Points on a hilly landscape, in no order, each with its height.
From any point a climber steps to the highest of the 2 points nearest to it. It stops when none of these is higher. Distance is the straight distance between rows; heights are no part of it.
q345 h=502: [119 113 148  87 129 119 107 123 130 111 133 178  94 144 172 154 170 142
  86 146 136  72 146 150 153 131]
q511 h=257: [114 119 165 157 133  83  96 104  99 159 136 120 140 133 127  89  98 100
 122  86 109 126 111 187 127 135]
q468 h=390: [146 186  71  90 116 156 157 103  82 126 143 104 144 123  87 192 121 127
 130 156 174 134 149 100  95 138]
q430 h=494: [195 163  86 103 126  98 133  96  88 143 150 134 146 101 106 176 146  49
 133 154 173 157 129 116 105 160]
q317 h=100: [116  79 125 128 135 111 144 111 180 110 115 191 146 129  89  53 108 102
 154 125  87 161  79 169  98 121]
q372 h=419: [186 177  99 109 153 121  91 118  82  88 115 130 150  84 125 138  93  85
 125 175 165 163 114  72 108 114]
q19 h=299: [145 144 137 137 130 105  95 116 115 168 156  88 114 130 142 135 126  98
 121 106 113 135 145 178 144 141]
q265 h=457: [ 99 106 188 163 160 120  88 107 128 124 112 217 107 145 160  94 123 114
 120 158 116 104 121 161 163 121]
q56 h=220: [150 168 122 110 147 184 149 148 116 105 118 108 137 150  83 141 103 189
 117 136 167 148 121  83  91  89]
q216 h=157: [ 96  69 112 156 113  93 143 151 170 171 130 105 125 100  96  83 138 126
 186  91  97 149 107 162 113 138]
q608 h=379: [158 130 102  93 112  90 192  87 128 164 176 141 137 157 111 176 179  77
  98 108 118 109 154 159 118 137]
q428 h=442: [131 135 110  72 118 122 102 106 105 108 140 150 108 122 151 171 127 138
 118 153 125  92 160 156 145 136]
q166 h=588: [101 112 132 145 118 145 131 169 124 117 117 112  87 143 133 106 114 149
 108 125 115 133 122 127 135 132]
q746 h=445: [106 163 160 170 132 189 134 132 133 161 102  55 152  99 130 147  77 182
 150 105 147 113 144 105 148 143]
q387 h=170: [172 137 120  79 132  74 101 127 113 104 112 165 124 133 157 119 177  97
  76 147 137 112 124 124 132 125]
q563 h=148: [111  66 166 146 151  88 155  95 216 124 102 188 184 162 100  46 126 100
 159 104  85 132  75 163 129 120]
q118 h=443: [136 150 134 134 130 179 124 169 143  98  90 132  92 147 142 103 121 159
 114 178 142 135 131  58 148 127]
q490 h=608: [170 163  95 109 100  90 160  99  78 146 181 116 127  94 127 216 170  85
  87 143 151  92 145 138 111 138]
q620 h=557: [141 155 119 129 135 136 115 108  83 150 125  83 155 108 102 128  69 123
 156 122 138 158 125 140 103 138]
q526 h=383: [ 99 132 154 170 137 182 154 163 147 158  98  64 164 105 109 116  78 215
 178 102 136 132 108 103 117 119]
q893 h=237: [121  80 154 133 132  99 130 139 156 135 124 147 111 180 168 101 143 119
 124 132 113 109 112 129 158 140]
q283 h=471: [ 90 139 183 213 139 164 146 158 107 133 116 103 131  90 149 104  76 175
 140 121 116 106 123 145 151 128]
q224 h=363: [121 114 146 173 130 110 138 122 157 162 161  87  87 120 128 125 141 125
 130  71  83 144 134 184 139 131]
q581 h=283: [179 141  97 110  97 120 168 133 110 155 160 103  98 157 115 149 177 130
 109 156 136 139 150 117 117 116]
q255 h=68: [138  97 113 113 141 105 157 110 158 140 147 142 136 151  87  97 125  95
 149  98  91 177  88 166  98 121]
q527 h=329: [ 91 134 173 187 128 173 139 179 132 124  86 114 153 114 120  82  84 214
 152 145 157 115 103  79 119 102]
q227 h=284: [ 87  58 102 111 105 129 143 126 196 117 139 165 111 166 140 102 156 138
 154 140  88 122 127 130 135 111]
q592 h=641: [111  85  91 136  94 120 171 168 181 146 148  95  83 134 119 134 167 146
 144 114  97 141 126 139 143 138]
q946 h=660: [ 97 141 146 174 143 142  80 121 102 122  98 142 111 130 122  90  91 151
 132 171 168 106 126 111 126 121]
q390 h=317: [115 116 180 198 136 100 128 135 119 156 149 117 125  92 132  84  94 140
 148 113  80 120 126 193 142 138]
q813 h=729: [111 161 132 150 114 146 120 165 101 115 107  73 116 134 120 146  98 153
  98  86 144 131 122 125 134 143]
q571 h=398: [ 34 100 199 225 119 171 137 171 141 139 126 123 116  94 165 118 107 201
 140 121 111 106 141 134 171 132]
q394 h=221: [108  95 182 141 155  97 118 142 162 138 132 134 100 160 189 139 161 132
  94  84 100 111 133 159 183 142]
q587 h=10: [105 115 130 143 157 111 115 101 136 109 139 162  88 144 119 148 116  99
 111 112 116 129 114 180 144 134]
q653 h=219: [145 121 136  77 143  81 101  76 139 131 134 162 150 169 134 152 174  94
 101 108 130 101 137 170 130 128]
q352 h=741: [105 141 166 117 144 121  78 149 111  96 100 166  87  91 178 157 143 122
  97 135 141 111 110 139 187 151]
q471 h=454: [198 187 101 101 147 106 105 115  87 106 124 112 131  87 122 195 143 101
 122 163 172 148 126  97 118 138]
q680 h=459: [ 95 150 164 122 112 171 104 166 129 133 130  80 127 115 170 158 128 197
  95  99 121 104 177 125 164 120]
q558 h=44: [145 100 130 124 151  98 148  57 160  98 136 181 148 158  89 124  87  77
 145 117  96 160  94 185 107 142]
q732 h=564: [117 165 164 179 147 146 101 126  83 115 108 110 119 106 125 127  61 174
 136 147 140 108 123 141 140 136]
q686 h=559: [160 192 110 129 136 149 117 143  76 120 132  73 152 110  90 166 102 149
 114  92 184 172 128 107  73 117]
q687 h=194: [174 144 108  86 132  73  90  94 114 132 130 136 133 122 152 179 186  92
 102 136 137 104 138 156 143 162]
q539 h=501: [124 162  89 142 137 139 149 122  91 152 153 104 144 109  89 151  82  79
 159 103 121 197 132 140  93 148]
q364 h=368: [159 103 128  82 144 128 118  99 175 102 114 191 146 170 143  73 138  86
 120 158 111 124 135  88 146 120]
q460 h=492: [173 193 118 122 122 142 146 126  98 121 145  64 134  81 110 239 158 137
  81 138 181 108 156 101 126 126]
q875 h=436: [191 156 101  78 126  89 169  79 103 164 188 133 169 134 122 169 155  58
 122 107 129 147 139 168 104 158]
q329 h=247: [ 71  37 135 148 128 128 128 151 216 112 130 204 128 173 161  88 188 151
 147 126  83 131 100 137 135  94]
q472 h=155: [166 150  99 118 138 105  93 102  85  60 147 173 158 109 123 141  85  67
 120 132 127 163 110 139 114 138]
q514 h=259: [129 127 156 137 134  94  73 141 122 142 136 112 110 142 173 128 167 130
  99 103 133 116 157 157 153 147]
q509 h=331: [168 186 125  81 169 156 103 129  86  79  98 108 171  98 127 177  85 170
 125 145 189 116 120  80 121 120]
q849 h=382: [180 144  86  84 132 109 116 100  98 114 111 138 160 127 120 103 114  50
 120 173 153 139 123  74 105 136]
q318 h=404: [145 156 100  64 120 137 111  93  74 108 124 117 142 108 129 164 115 131
 141 149 156 111 155 103 117 133]
q777 h=375: [145 103  78  76 107 119 126 109 130 126 125 141 143 166 149 114 169 101
 128 184 139  86 160  84 126 125]
q306 h=420: [126 169  82 108  97 157 194 111  78 160 151  78 145 108 112 198 128  95
 143 104 149 137 166 127  95 142]
q303 h=336: [ 85 139  92 117 100 178 158 142 131 156 114  71 137 144  93 138 118 191
 147 100 151 135 135 110  84 120]
q38 h=514: [103 118  91 138  95 177 161 153 168 151 139  80  86 118 108 154 140 166
 171 121 123 132 149 125 148 142]
q119 h=195: [127 134 124 117 148 178 135 144 128 117  96 113 146 140  94  86  91 180
 159 158 135 143 114  82  91  88]
q28 h=272: [ 85  77  69 129  95 146 145 165 170 134 102 113 124 120  93  92 143 159
 181 132 124 138 117  93 101 111]
q688 h=238: [ 67  65 111 170 102 125 140 182 180 128 105 108 103 120 135  81 149 148
 190 120 118 125 106 114 146 126]
q678 h=327: [156 137  78  98  81 107 190 110  95 148 170 155 129 156 108 154 179  90
 103 158 123 113 144 114  97 123]
q33 h=253: [142 101 132  94 136 102  93  89 120 155 145 152 147 161 139 107 134 127
 133 109 112 142 154 175 122 118]
q431 h=500: [103 160 124 133 133 166 105 105 110 166 132  78 136 102 124 149  81 132
 157  93 138 108 149 134 132 150]
q113 h=181: [ 75  90 203 185 144 128 140 134 175 142 156 130  85 128 166 131 132 148
 105  70  64 119 128 179 176 145]
q989 h=544: [171 193  83 125 110  94 127 113  81 110 152  89 134  45 134 237 173  94
  91 119 171 112 141 117 114 138]
q923 h=528: [ 78 139 192 134 120 150  86 183 100 117 120 114  94 133 184 141 131 160
  79 117 140 116 149 116 164 127]
q967 h=616: [ 95 154 184 141 132 146  99 159  95 105 105 122 107  76 176 165  95 154
  91 107 130 113 131 144 187 152]
q355 h=475: [ 97  81 138 151 114 131 153 164 198 159 167  77  83 102 113 136 186 151
 136  61  83 149 141 162 166 135]
q808 h=431: [150 117 105  89 110 142 118 137 147 105 117 176 107 180 154  80 162 108
 103 171 104  98 143  75 130 106]
q304 h=248: [167 153 107 116 124 142 137 144 108 130 140  93 120 142 115 130 118 153
 115 147 140 153 147 103 102 112]
q263 h=391: [ 89 114 162 194 121 128 134 145 124 132 121 156 121 114 138  64  82 156
 149 147 111 113 123 160 143 124]
q45 h=618: [150 155 134 123 150  88  73 141  92  87 108 139  97  69 161 178 144 112
  96 129 161 132 109 145 145 153]
q261 h=140: [172 131  82  62 126 101 140  90 110  87 159 166 166 131 117 153 118  58
 124 144 122 152 122 141 102 141]
q50 h=198: [ 82  44 125 173 120  87 147 171 225 149 133 123 118 119 119 103 174 140
 185  84 105 130  93 153 158 135]
q540 h=374: [103 145 134 128 112 205 145 141 152 154 137  69 152 139 114 173 137 209
 128  98 158 111 161 110 111 108]
q836 h=491: [131 119 106 122 116 131 136 134 115 109 132 131 111 128 117 104  85 129
 139 130 102 155  94 129 115 137]
q882 h=543: [186 176  61  95 102  96 177  88  57 143 173 141 165  88 108 202 173  72
 111 168 165 115 127  98  86 142]
q354 h=305: [ 97 130  67  99  87 162 165 142 128 120 104 100 142 119  73 107 111 154
 167 122 142 156 124  90  72 109]
q771 h=483: [ 78 100 148 145 101 147 136 179 146 138 137  87 110 138 177 129 130 170
 125  95 102 112 154 126 170 129]
q899 h=546: [123 114 141 148 149 131  95 104 130 113 103 185 103 130 127  70 102  95
 140 174 127 116 119 126 136 121]
q797 h=592: [122 125 128 113 118 139 126 143 124 113 113 134  76 152 156 173 173 143
  86 166 143 103 152 108 175 144]
q416 h=26: [120 112 168 140 163  93 135  82 161 117 141 168 141 170 112 127 124 115
 132  96 102 145 108 200 137 136]
q710 h=328: [124  95  77  92  94 125 166 122 155 140 145 142 134 166 131 118 170 122
 138 153 109 134 145 118 121 120]
q627 h=197: [105  64 170 154 140  99 135 131 177 124 124 169 154 158 154  57 117 110
 152 118  92 118  96 145 144 125]
q420 h=167: [128 118 135 151 135 142 106 156 132 134 104 146 131 138 124  56 116 156
 152 172 109 141 131  82 116  87]
q825 h=506: [146 143 140 102 132 147 114 154 126  89 116 165  75 145 163 116 151 120
  89 182 143 110 142  73 166 121]
q188 h=339: [187 136 103  87 151 119 102  87 143  91  96 171 122 139 124  91 128  50
 101 162 117 121 130  81 126 114]
q973 h=138: [ 97  74 147 155 117 127  89 142 159 131 104 176 146 143 135  12 126 123
 153 158  93 127 112  99  97  83]
q856 h=214: [155 107 153 101 152  92  83 105 133 117 119 193 149 159 127  71 122 104
 108 127  97 147 123 154 106  92]
q5 h=384: [ 84  94 219 199 165  97 140 121 140 147 132 206 124 149 167  80 134 137
 127 136 103 118 110 170 159 123]
q574 h=619: [139 198 147 145 137 162 111 137  89 133  98  71 151 132 105 171  88 171
 104  78 189 126 122 105 112 122]
q359 h=358: [136 159 164 111 162 166 103 128  96 113  77  99 171 138 122 137  93 190
 132 144 196  94 120  67 110 119]
q504 h=152: [ 82  42 149 197 131  74 154 135 213 144 122 156 148 101 104  58 159 130
 192 105  95 120  66 163 135 124]
q407 h=394: [150 165 146 106 158 191 114 141 126  96  72 146 137 123 115 127 111 168
 119 171 167 106 119  43 137 106]
q312 h=178: [181 131 145 116 153  77  92  99 109 107 134 171 161 130 119 109  99  65
 117 125 116 167  93 179 109 120]
q974 h=455: [153 174  85 114 125 126 164 117  93 170 178  74 140 108 119 175 128  52
 135  81 120 171 149 140  92 145]
q962 h=424: [155 119  80  95 110 142 146 117 128 115 116 130 137 134 102  94 115  79
 139 147 114 162 119 102 105 131]
q218 h=432: [124 144 119 146  84 187 171 147 152 179 157  61 107 132 114 177 166 191
 132 115 130 123 182 105 131 129]

For each start below, name the point where the climber stops.
q416 => q893
q216 => q592
q581 => q490

Call two points neighbours if one is among the 2 nearest of the other. Go from one point of each pair to the other, from neighbour to neighbour, staying as high as possible. Name the lowest point that can't be avoided.
q893 / q592 => q394
q946 / q19 => q511
q808 / q490 => q188
q813 / q352 => q680
q620 / q797 => q468
